Points on a hilly landscape, in no order, each with its height.
From any point a ball rolls to the lowest of the 2 points nearest to it. It stops when none of these is lower. Distance is the straight distance between rows; heights are no part of it.
J_94 (h 148): [136 137 127 138 155 172  77  62  85 114 166 170 144 119 125 129  99 180
 126  97  87  99 123]
J_16 (h 170): [160 140 119 132 133 150 186 151 167 159 131 157 114 134 125 107 132 142
 141 137 135 120 126]
J_695 (h 230): [122 158 155  99 108 171 139 116 119  81 110  87 132 138 146 185 134 121
 122 107 106 179 142]
J_975 (h 228): [117 126  93 105 141 123 160 161 172 171 150 162 116 116 124  80 117 140
 151 138 199 114 145]
J_730 (h 34): [158 107 150 173 150 114 126 165 100  65 134 157 177 141 163 138 111 158
 121 149 112  84 137]
J_498 (h 689): [170  73 108 156  79  55 150 133 122 109 124 126 169 141 147  97 166 143
 168 170 106 106 108]
J_191 (h 440): [108 113 150 130 174 120 152 134 113 125 106 111 173 123 146 132 153 127
 182 102 103 159 165]
J_944 (h 392): [166 127 149 120 159  80 113 158 149 149 102 121 111 134 140 128 150 186
 137  80 141 122 142]
J_988 (h 520): [ 94 196 147  92  86 149  97 100  77 110 185  96 125  83 108 164 125  92
 101 112 124 114 106]
J_831 (h 607): [ 84 146 129 134 101 121  78 109 105 109  93 159 161 134  94 129 154  99
 102 155 164 194 191]
J_937 (h 416): [123 133 175 125 142 119 142 141 140 152 102 108 141 103 157 138 145 174
 145  60  95 152 176]
J_458 (h 451): [127 122 107 138  74  92 125 135 165  81 144 115 145 120 120 116 167 108
  91 193 166 107 126]
J_324 (h 564): [105 173 144  91 129 166  51  85 107 156 131 142 127  96 115 170 111 150
 132  92 125 172 168]
J_55 (h 470): [102 117  96 132 180  93 155 156 143  92 103  74 117 114 171 139 159 102
 154  82 141 104  87]
J_268 (h 362): [152 130 179 144 138 148 115 146 161  95 148 123  42  88 178 119 107 151
 144  84 156 183 114]
J_233 (h 297): [129 110 145  44 168 120  81 119 132 158 178 113 130 117 110 108 152 167
 128  91 172 122 140]
J_225 (h 337): [131 110 102  84 151 111 119  94 117 173 155 127 153 122  99  64 178 159
 164 118 169 115 104]
J_594 (h 128): [143  98 123 165 194 120  62  95  98 106 152 143 141 140 126 130  98 186
 146 124  86  90 119]
J_140 (h 420): [126 157  62 103 103 107  90 162 112 134 152 126 119 108 160 193 122  89
 107 166 172  82 132]
J_258 (h 542): [148 130 145 157 136  97  66 115 150 148 121 116 112 152  89 137 151 165
 127 162 140 109 152]
J_814 (h 853): [128 109 148 132 102 120 179 124  67 187  51 129 123 171 181 146  72  85
 164 140  99 125 110]
J_13 (h 480): [ 81 106 127 137 147 130 152 131 156 148 118  93 148 122 124 135 103  88
 130 131  89 115 131]
J_524 (h 219): [149 112 115 139 136 184 127 143 158 115 154 159  87 131 139 133 128 106
 142 124 140 140 141]
J_69 (h 348): [ 97 127 126 130 150 172 163 105  96  89  99  73 163 101 112 125 172  82
 160 125 102  93 104]
J_353 (h 282): [100 144 180 174 101 147 123  94 141  83 152 137 107 122 149 134  90 156
  93 110  78 192 127]
J_847 (h 93): [157 114 135 176 161  91 119 128  80 123 133 163 158 143 120 101 117 167
 149 130 108  54 108]
J_156 (h 814): [162 136 104  99 108 177 118  91 166 121 136  87  97 130 102 134 177 149
 134 140 126 132  86]
J_981 (h 621): [102 118 118 143 105 127 133  77 104 110  78 149 148 154 107 104 156 121
 104 148 134 184 142]
J_974 (h 559): [113 167  96 151 102  96  59 110 171 182 109 128  95 124  91 133 126 161
 123 158 165 113 171]
J_477 (h 210): [119 168 156 162 129 158  93 123  73  59 117 179 141 115 121 170 113  82
 100 123 136 133 152]
J_436 (h 399): [160 165 102 124 149 141  92 172 137 107 153 106  74 102 141 185  80 120
 162 131 133  89  93]
J_229 (h 307): [185 105 130 131 138  76 135 143 127 211 112 192 127 136 100  70 114 127
 152 109 126  61 116]
J_771 (h 476): [158 150 140 133 103  74 144 126 157  99 109 111 121 117 109  77 181 119
 119 153 175 130  97]
J_231 (h 82): [118 145 190 144 173 150 118 152 127  72 191 152 129 105 149 123 122 123
 166  89 141 116 130]
J_509 (h 866): [127 117 115 157 124  84 173 143 153 163 124 153 104 135 158  93 103 128
  69  90 133 140  97]
J_762 (h 159): [101 138 207 129 161 152 126 134 116 101 169  90 138 132 120  98 151 138
 141 107 103 111 130]
J_584 (h 272): [136 127 147 126 104 170 201 120  95  75 104 106 154 132 138 148 129 139
 116 108  63 167 113]
J_838 (h 252): [119 132 128 155 128 177 138 138 118  79  65 120 172  80 110 158 142  71
 165 114 108 130 133]
J_842 (h 324): [128  85 136 114 161 136 160 108  62 128 121  79 175 132 128 128 163 112
 140  97  74  85 102]
J_595 (h 33): [141 157 138 169 143 141 134 154 114  33 150 140 165 128 167 176  78 147
 123 166 100 129 140]
J_697 (h 273): [155 108  99 125 149 111 122 161 144 206 125 186 103 121 131  72 142 129
 137  89 161 100 156]
J_991 (h 850): [128 116 177 143 151 136 150 126  81 172  65 130 151 162 122 158  92 111
 159 140  72 123 146]
J_895 (h 782): [ 76 166 132 117  71 125 109 127 179 150 175 146 100 102  90  82 117 113
  83 154 186 123 116]
J_701 (h 110): [ 96 137 139 150 132 177  88 122  88  72 108 184 157  95 103 130 113  66
 163 106 113 156 152]
J_60 (h 342): [214  99 144 162 110  81 123 132 135 181 106 142 131 148 124 112 131 154
 126 111 103  76 102]
J_534 (h 795): [125 178 141  89  98 150 126 107 174 162 142 127  82  91  76  78 161 145
 114 150 189 127 118]
J_724 (h 658): [143  60  64 177 119 118 116 128 129 146  90 127 146 150 150 124 137 143
 145 210 104 124 157]
J_619 (h 209): [138 104 151 183  94 161 113  77 148 103 102 145 119 103 135 128 131 146
 115  90  62 179 144]
J_589 (h 415): [171 153 109  81 158 137 138 187 158 110 170 127  70 137 124 152 100  98
 148 137 177 115  83]
J_533 (h 576): [136 143 120 152 111 128 125 138 186 213  99 122  92 104 105 106 165 139
 124 153 153 129 172]
J_796 (h 370): [148 176 154 125 115 132 133 186 148  85 133 127 134 161 114 170 182 113
 119 160 167 121 188]
J_292 (h 766): [ 94 150 126 151  92 108 147 112 167 162 142 147 144  82  93  66 133 127
 124 137 145  96 109]
J_755 (h 461): [ 79 107 164 140 129 103 188 124 122 138 126  88 174 132 139 123 111 125
 158 127  63 173 153]
J_232 (h 496): [ 73 141 126 106 143 111 125 126 142 127 142  80 144 143 139 173  89 152
  92 120 116 119 120]
J_627 (h 806): [149 122 133  87  89 152 125  98 152 141 138 116  91 120  99  71 171 123
  90 120 162 151  80]
J_885 (h 844): [130 112 140 154 149 166 140  89 113 162  75 133 100 157 141 134 119 125
 169 145  79 172 135]
J_586 (h 589): [ 93 125  78  98  89  86  31 124 104 138 113 138 162 122 104 199 103 111
 135 162 109 180 188]
J_318 (h 452): [142  90 131 135 147 142 146 162 150 100 107  88 118 140 145 139 170  78
 114 102 117  86  98]
J_561 (h 622): [102 174 162 174 118 152 135 110 148 127  45 117  83 112 131 146 114 106
 100 128 135 161 130]
J_900 (h 332): [122 129 155 149 147 117 127 168 128  66 137 126 114 154 145 127 165  94
 145 142 184 142 148]
J_911 (h 634): [147  99 109 139 116 152 120  91 122  83 126 146 115 193 146 120 167 117
  93 139 138 181 130]
J_870 (h 300): [143 108 103 121 160 171 170 127  92  91 119 120 177 146 164 157 132 140
 116  96  75 114 120]
J_276 (h 433): [ 90 130  75 126 118  89 101 136 154 112 144 133 140 122 137 142 112 118
 107 159 167 102 148]
J_338 (h 447): [111 112  87 109 124 211 187 111 122 156 139 130 166 132 111 102 130 103
 145 146  84 130 136]
J_388 (h 479): [117 119 104  74  81 141 138 145 129  99 217 127 162 143 113 139 148 123
 101 158 132 105 132]
J_440 (h 527): [112 103 141 117 117 111  83 101 152 166 144  79 141 154  85 124 160 170
 107 208 121  95 136]
J_583 (h 380): [ 97 125 142 100 157 141 152 109  91 191 133 142 126 105 119  57 160 118
 156 104 175 115 103]
J_67 (h 546): [ 86 161 157  92  95 149  96  88 120 140 153 113 112 106 115 135 138 121
  84  88 145 143 138]
J_285 (h 706): [214  86  95 130 122  56 152 138 151 114 123 106 152 120 132 110  95 145
 190 161  91 105  85]
J_691 (h 368): [217 112 131 131 162  63 117 166 156 143  88 109 130 126 104 144 120 174
 131 111 110  66 109]
J_604 (h 429): [174 121 132  92 182 150 129 180 135 138 153 120  92 169 132 159 108 120
 119 107 144  86 117]
J_107 (h 400): [117 164 129 115 119 127 123 174 101 112 158 153 145 147 139 192 145  71
  91 149 171 103 164]
J_144 (h 132): [142 128 128 145 116 163  97 116 121 109 108 188 126 132 133 161 127 153
 128 100 103 182 187]
J_997 (h 257): [114 122 186  70 136 113 122 158 143 164 173  84 134 128  91  84 193 143
 128 115 149 100 152]
J_897 (h 156): [113 110 104 119 140 106 147 114 132  94 116 135 138 150 169 136 101 153
 108 111 134 199 113]
J_270 (h 577): [ 90 159 141  73 127 139  24 120  92 150 121 156 136  89 110 168  77 115
 173 130 152 221 161]
J_735 (h 884): [151  94 139  78 142  77 183 168 144 177 142 101 164 156 119 116 145 134
 130 113 120  74 120]
J_587 (h 641): [150 157 102 174 147 145 123 134 108 140  34 150  87 140 123 149 126 121
  99 145 148 132 142]
J_502 (h 670): [125  93  94 182  92  81 141 151 144  97 134 136 161 164 127 110 160 136
 159 197 102 152 171]
J_989 (h 91): [141 150  69 135  97 133  92  99 112 142 124 205 128 127 141 151 126 151
  84  92 138 158 184]
J_984 (h 490): [ 85 120 132 114 164  99 133 142 163 116 140  70  97  92 160 133 107 116
 124 104 186 124  79]
J_403 (h 439): [196  91  96 103 155 147 149 174 155 126 110 119 114 169 142 158 162 106
 120 131 136  89 121]
J_110 (h 597): [ 97 133  99 142  57 106  62 116 119 123 129 147 160 128 126 176 115  93
  76 173 135 169 175]
J_559 (h 879): [129  82 152 111 124  63 153 131 118 156 153  92 166 154 152 109 119 152
 129  94  77  72  94]
J_518 (h 749): [125 138 109 169  91  79 184 101 128 189 125 146 117 107 137  78 112 120
 134 147 146  86  73]
J_812 (h 835): [150 125 130 159 102 178 170  93 125 149  89  94  98 150 125 107 162 122
 139 153  81 144 106]
J_386 (h 330): [108 130 187 149 136 187 110 104 118 120 157 153  78 100 167 133  92 153
 115  79 133 200 138]
J_79 (h 514): [117 133 115  84 132  91 133  81 142 153 129  54 146 154  98 133 148 201
 109 166 147 107 103]
J_699 (h 891): [113 106 158  79 133  89 180 182 150 143 161  90 157 131 153  95 137 168
 145  95 142 138 124]
J_162 (h 857): [ 94 113 157 155 110 102 193 119  82 158  58 117 144 155 143 121 101  60
 109 140 110 150  95]
J_705 (h 203): [ 76 153 202  91 150 117 146 169 130 105 182  71 136 126 106 114 155 153
 149 139 141 138 158]
J_86 (h 279): [112 166 157 147 128 154 139 127 104  76 122 144 126 115 119 125 172  83
 109 124 153 124 133]
J_95 (h 211): [176 103 128 137 150 187  98 102 139 135 154 167  71 128 139  99 119 148
 151  88 105 138 100]
J_474 (h 383): [162 162 132 154 149 159 108 151 145  82 135 135  38 107 160 168  77 119
 142  97 126 149 100]
J_851 (h 735): [154 115 142 117  78  62 182 137 130 172 141 136 128 121 124  60  89  91
 164 161 144 103  46]
J_917 (h 466): [139 100  70  93 121 168 152 136 129 141 159 128 184 154 119 142 155 117
 102 142 116  94 149]
J_313 (h 508): [ 93 113 151  75 166  81 123 141 152 124 180  74 129 145 118 121  91 138
  93 115 162 117  78]
J_345 (h 861): [104 126 123 146 140  98 202 135  99 140  76 143 142 136 165 111 116  98
  81  84 137 130  87]
J_898 (h 584): [ 79 126 111  88 135 119  40 133 102 153 138 161 150 131 109 186  32 114
 162 141 118 191 183]
J_184 (h 80): [157 170  92 146 134 131 136 154 112  79 126 164 104 146 151 185  71 150
 120 184 138 122 130]
J_918 (h 190): [ 96 144 106  73 138 147 133 118 125 129  95 112 133 109 135 158 112 132
 127  93 143 204 136]
J_933 (h 823): [171 127 132 126 117 171 150  85 135 156 132  96 122 122  82 101 133 142
 147 152  92  91  77]
J_85 (h 720): [177 104 113 155 127 103 161 132 154 135 133 121 113 125 129  82  89 113
 190 143 112 110  52]
J_902 (h 495): [ 74 143 138 112  91 139  97 115 105 106 211 113 160 101 103 128 113 113
  77 157 118  83 135]
J_505 (h 596): [127 174 146 154  98 155 139 114 164 156  86 122  84  95 126 137 183 135
 109 105 149 149 150]
J_141 (h 179): [139 149 102 143 126 200 106  87 133 129 154 149 117  96 129 110  97 156
 125  96  80 131  94]
J_688 (h 59): [150 104  53 135 123 132  90 162 111 131 120 200 121 143 134 150 136 109
  97 105 135 108 203]
J_448 (h 168): [ 99 150 173 149 145 168  95 131  89  60 180 161 111 117 140 139 116  88
 183 121 113 159 163]
J_919 (h 120): [124 149  65 139 131 109 148 144 114  68 106 159  99 136 158 147  81 178
 150 132 123 174 152]
J_246 (h 650): [135 113  56 162 140 161 119 127 130 134  58 137 115 132 115 159  99 117
 118 196 107 132 159]
J_33 (h 498): [154 146 122  85 128  86 128 112 139 104 124 107 133 155 103 112 148 151
  77 146 177 100  92]
J_379 (h 872): [107  64 149 149 135  49 155 136 149 178 152 141 131 145 167  91 103 138
 121  98 112 131  98]
J_68 (h 419): [ 97 129 109 119 121 188 174  93 108 188 126 134 120 121 104  80 160 105
 121 141 141 129 114]

Call two points neighbours if one is among the 2 nearest of the other. Go from one point of each pair to the other, from neighbour to neighbour, staying as low as possible. Name the highest point that can't be avoided.
J_595 and J_16 => J_524
J_701 and J_595 => J_69
J_595 and J_688 => J_313
J_701 and J_231 => J_448

For each start below, name the point where the ball stops.
J_842 => J_595
J_313 => J_688
J_232 => J_16
J_67 => J_231
J_509 => J_701
J_474 => J_688
J_498 => J_701
J_156 => J_701
J_79 => J_701
